Each row is a point on a landscape with many valleys, with its height.
From any point a ball rolls to the lowest of the 2 points nearest to it. It stops when none of these is lower. Distance is the straight distance between rows; heights are no part of it.
Q_928: [ -8 -24  38  20 -11  41 -30  12  15 -29  20   5   7  10 -42  -4 -23  19
  -3  -1]  height 412
Q_233: [ 25 -24  27  47 -22  11   6 -12 -19  33  -1  19   0  16 -24   1 -21  16
 -13  12]  height 39
Q_138: [ -1  53 -41 -50  -5 -16  15 -10   9  -8   8  -5   7  -4  23 -19  11   4
   7  40]  height 559
Q_880: [ 26   3  18  29  17  15   2 -23  -8  -3 -25  26   6  19  -5  12  23 -33
 -20  23]  height 490
Q_736: [-44 -33  21   9   4   7  -3 -13 -23 -36   9  -3   9 -13 -20  39 -40  50
   2 -17]  height 532
Q_216: [ 12   5  19 -17  -1   7   4 -10   1   3  28  -2   5  19  17 -11  18  14
 -14  27]  height 506
Q_246: [  5 -24   2  29 -27  -1   5  12 -17  20  15   9  -8  -2 -72 -27  -6   3
  -8 -13]  height 146
Q_637: [-18  -1 -10 -40  32  -9   4   0 -19  -5 -20 -21 -18 -14  68  30  10 -20
   4  -5]  height 580
Q_595: [ 42 -22  28  73 -22  11  -2 -19  -8  21 -41  27  -7  17 -37  12 -23  -3
 -10   5]  height 121
Q_412: [ 28  33 -19  -4  34  16 -28  38  25  11 -21 -25 -25  17  39  -8  21 -27
   1  -9]  height 158
Q_565: [ 11   0  10  -3  13  12 -11   9   1  11 -35   3  -9   4  32  -5   1 -56
   2   8]  height 565
Q_272: [ 18  29 -47 -20  19   0 -16  11  19  14 -21  13 -30  14  31 -32  -2 -36
 -11  24]  height 172
Q_771: [ 17 -10  -4   1 -32 -12 -14   5  -8  26   7   6  -7   4 -39 -33  -6 -16
  17  -6]  height 101
Q_362: [ 30  -6  -6  25  20 -12 -13  40  27  -2   1 -29 -10  22  22 -17  12 -33
  -5 -46]  height 231
Q_141: [ 40 -11   2  26   8 -10 -11  22   9  10 -40  -2  -7   3  22 -11   6 -70
 -13 -21]  height 587
Q_875: [ -6  29 -22 -38  24   6  12  17 -22  11 -31  -8 -36 -26  65  17  10 -17
   8  23]  height 606
Q_943: [  4  25  14 -45  -6  -5  22 -16   7  -5  24  -7  22 -54  51  10  15  24
  20  26]  height 286
Q_205: [ 15  23  28   2   2  15  10 -29 -11   8 -15  -2  11   8   7  12  10 -32
   3  36]  height 513
Q_468: [-23  19 -26 -24  22   9  11  13  11  37   5  -6 -24   4  45 -25  27  25
  -3   7]  height 127
Q_806: [ 39  26 -25  -1  -8 -10 -11 -10  -1  17 -22  -1 -16  19  17 -31 -24 -50
 -13  31]  height 107
Q_775: [-14 -14 -12  25 -19   0  11 -21  -6  -9 -10  48   1  -7 -64  20   2  36
   5  23]  height 118
Q_290: [  8  15 -15   3  19   6  17  -5  -1  43  -4   6 -18  11  37 -29  33 -13
 -23  15]  height 190
Q_805: [-36   3 -37 -35   9 -25   6 -17   8 -16  19   9  13   8   3 -11   9   7
 -15   7]  height 289
Q_877: [-22 -30   7  15 -15 -15 -15 -23  -1 -45 -13  26  30  -8   0  41 -49  14
   8  11]  height 366
Q_64: [-20 -21  21  22  -3  40 -18  24  -7 -35  23  -7  -7  -4 -80  10 -20  34
  -9  -8]  height 349
Q_128: [ 52   4  19  31 -14  20 -14 -25  -3  39 -13   0  -7  12 -12 -35  -7 -33
  -4   3]  height 629
Q_759: [-15  21 -20 -32 -13  -6  32  -4   1  52  -2   0 -10 -29  30 -32  25  30
  12  18]  height 199
Q_656: [-49  10   3  -7 -10  -4  45 -25 -14 -10  16   5  23 -39 -35  10  20  53
  11   2]  height 363
Q_809: [-18 -17  -4  49 -10  28 -14  21   6 -31  -5  21 -29  -2 -89  25 -21  43
  -9   7]  height 277
Q_924: [-14 -27 -20  -6  27 -22 -23  11  12 -19  12  -5  -5  15  -2  -9   7 -15
 -15 -48]  height 386
Q_367: [ -4   7 -16  26  -8   4  10 -42   0  -4 -16  50  10  12 -40  -1   1  -1
  -5  34]  height 46
Q_65: [ 22 -34  22  47 -28   4 -19  10   3   6 -31  21   5   5 -49   6 -20 -19
   9  -9]  height 189
Q_748: [ 12  -6  38   3 -17  25 -11   0   2 -10  27  -2  12  20 -12  -5 -13  17
  -3  16]  height 466
Q_308: [-25 -21 -38 -47  19 -37 -17   1   1 -14  17  -5 -15   7  15 -12   6   8
 -10 -28]  height 342
Q_569: [ 13 -37  11  48  19 -14   0  33  19 -17  15 -13   8  24   4  -2   7 -20
 -27 -54]  height 293
Q_407: [-25  14 -10   8 -10   1  12 -31  -5  13 -17  25  16  -3 -20  -6 -15 -30
  11  22]  height 119
Q_991: [-36   0  17   7  -7   2  18 -29 -17 -42  14   1  21 -17 -41  57 -14  54
  16  -2]  height 461
Q_892: [-12 -41   9  26   1   2   6  21  -1  32  22  16 -11   6  -9 -21  -5   4
 -13 -29]  height 154
Q_268: [ 54   7   9  57   4   5  -6  -8   8  32 -32  -4  -6   8   2 -34  -1 -67
 -11 -23]  height 609
Q_554: [ 35 -13  -2 -15  -8  -7 -21  35  -6  44 -13 -16 -24   2  37  -3   9 -20
  15 -13]  height 197
Q_48: [-24 -22  -3  38 -10   8   0   1  -3 -15   3  22   1  16 -53  14 -28  25
  -8   4]  height 195
Q_694: [-10 -45   1  17  27 -22 -12  -9  -5 -25  -5  18   9  14  -4  26  13 -16
 -27 -33]  height 430
Q_587: [ -2  15 -17 -28  29  11 -27  24  32   6   9 -17 -23   4  11 -17  49   1
  12 -34]  height 456
Q_988: [-39   3 -19 -22  31   9 -32  17  20   3  14 -29 -23  -1   2 -21   9  22
  12 -58]  height 436
Q_59: [ 16 -45  25  64  17   0  -1  28   8 -42  14  -5   5  21 -28  22  11   9
 -34 -47]  height 380
Q_750: [ 24  -7  -9 -50  -2  -6 -27  26  -6  20  -1 -13 -28 -14  46  10  25   5
  23   0]  height 242
Q_917: [ 23  48 -49 -49  15   3  12  28 -16  19 -40  -7 -39 -40  52  14  15   6
  29  35]  height 626
Q_570: [-42  -1   4  -7 -11  16   4  23  -5  10  24 -30  -4  -6 -40 -19 -19  18
  15 -36]  height 378
Q_889: [-33 -16  -6   0  21  15  -9  32   6   5  34 -24 -26 -11 -33 -24  11  13
  -2 -64]  height 411
Q_506: [-27  -1   8   1 -24  12  33 -13 -13  17  20   7   4 -20 -50 -18  12  48
   4  10]  height 318
Q_940: [  8  11  -8 -25  29   7 -29  17  23 -18   3 -19  -7  26  37  -4   7 -20
 -11  -7]  height 113
Q_622: [ 25  -8  38  26  -4   7  -4   9   4  -9 -17 -16  20  34  -6  12  -4 -23
 -18 -14]  height 278
Q_606: [-10  -8  11 -34   8 -16   9 -12 -21 -11   5 -14   8  -2  46  30   4  -4
  -1   9]  height 547
Q_433: [ -9 -16   4   3  21  -1   4 -20 -12 -15 -16  31   7  10   4  25  26 -26
 -13   8]  height 467
Q_509: [-35  27 -15 -33  -3 -14  12  -4  -3   9   0 -19  17 -17  36   4 -29  -1
  31   5]  height 270
Q_51: [ -2  21 -13 -67   5  -1 -10  -9  10 -14   3 -16  -3 -40  48   1  21  29
  25  10]  height 229
Q_494: [-10 -30  22  13 -23  10  12  -8 -14  36   9  18  -1  -7  -9  -9 -19  15
   5   8]  height 71
Q_994: [ 24 -28  13  65 -30   2   2  27 -15   4 -10   4  -8   8 -74   6 -24   1
  -9 -24]  height 200
Q_310: [ 18 -57  19  78  -4  -7  -8  48  14 -47 -26 -11   4  -5 -65  31 -22  12
 -17 -61]  height 341
Q_944: [ -3 -26   3   4  12  -9   8   8  -4  44  12  14  -9  11  33 -19   5  -8
 -19  -2]  height 223
Q_763: [-19 -10   3 -24  -2 -21   2 -27 -11 -28  16   5  32 -24  31  23 -23  16
   7  17]  height 503
Q_301: [-34   8  -5 -16 -18  -8  38 -10 -11  34  21  -2   2 -14  -2 -26  11  38
   0   9]  height 265
Q_966: [-50  -6   8 -12  13  -7  22 -30 -24 -25   7  -1  17 -15 -14  46  14  30
   9 -12]  height 409
Q_876: [ 21  14  12 -52 -11  -4 -13   9  -2   0  18 -33   1  -4  35   9   7  17
  28   9]  height 285
Q_276: [ 30  25   1  15 -15  -5   5 -23 -10   9   1  -8  10  40  -7 -17 -26 -25
 -15  25]  height 178
Q_17: [ 21  39  11 -21   8  23   4  -7  -7  17 -24  -6 -16  -5  45  -5   3 -38
  11  39]  height 539
Q_203: [  9  12  34  17 -21  20  23 -32  -3  -3  22  13  20   3 -11   5  -5  41
  -2  42]  height 454
Q_795: [-21  26  -7 -10 -17 -13  16 -20  -3  -1 -12  12  28 -29  12   5 -33 -25
  31  26]  height 193
Q_742: [ -3 -22   4   2 -20 -18   3 -29  -5 -22   6  41  26 -21   8  26 -28  11
  10  42]  height 444
Q_503: [  5 -51  11  59 -19 -16   3  33 -10 -14 -26  -4   5   9 -61  33 -17  -1
  -9 -46]  height 257
Q_92: [  6 -25  -2 -22 -19 -16 -20  20  -4  23   3  -5  -8  -3   6 -14  -1 -19
  20 -18]  height 151
Q_803: [ 26 -14  37  47   9  13   5  11   3 -20   8  -3  10  40 -28  24  23   3
 -33 -20]  height 330
Q_198: [-35  -7   7 -35  29   3 -27 -18   6 -38  10 -18   2   6  22   7  -9  11
   2 -23]  height 238
Q_904: [ 24  53 -16 -27 -20 -18  19 -32  -9  -5   9  -7  17  -3  11 -15 -10 -10
   5  51]  height 529
Q_195: [ -5  24  22  -9 -20   4  21 -33   8 -26  26  12  42 -43  -4  23 -10  29
  21  26]  height 391
Q_118: [ 22  36 -25 -53 -12 -19  30   2 -19  26 -16 -11 -16 -47  48   5  25   7
  22  32]  height 646
Q_609: [-47  20   0 -15  -6   8   7  14  -3  25   7 -33   2   3   7  -8 -22  12
  25 -19]  height 334
Q_5: [ -3  41   2 -32 -15 -16  40 -33  11 -20  23   5  45 -69  17   1  21  27
  12  18]  height 337
Q_315: [  7  38   6  -5 -18   1  32 -43  -9   8  19   5  23  -6  -6 -13   6  20
  -1  43]  height 495
Q_751: [  8  18 -12  -3  13  15 -20  23  36  -2  30  -4 -15  18 -20 -41  38 -13
  -5 -34]  height 472
Q_603: [ 31  23   2   0  -8 -10  -6  12   4   0  -5 -29   4  44   7  -7   3 -30
 -13  -2]  height 230
Q_304: [-21 -16  -3  30  -7  -3  -6 -17  11 -34 -13  30  23  30 -23  26 -37  10
 -10  19]  height 276
Q_493: [-18  12 -45 -30  17 -13 -10   0  15  -1   3  18  -3  16  25 -29   4 -18
 -20  17]  height 233
Q_938: [ 44  35 -31  22  34  -7 -24  58  34   5 -24 -35 -22  22  33   1  18 -30
   8 -45]  height 188
Q_194: [-11   4 -13 -61  22  -3 -30  -6  11 -31   2  -9  -5 -11  34   1  10  -6
   8   2]  height 175

Where does a ball stop that starts at each point below?
Q_268 => Q_806
Q_310 => Q_233
Q_59 => Q_940
Q_433 => Q_806
Q_991 => Q_468
Q_736 => Q_468

Call two points neighbours if one is among the 2 nearest of the other. Go from one point of each pair to the other, from neighbour to neighbour, staying as low as possible. Name the highest point that can't be avoided.
Q_771 / Q_194 => Q_876
Q_233 / Q_468 => Q_944
Q_771 / Q_233 => Q_994
Q_367 / Q_203 => Q_748
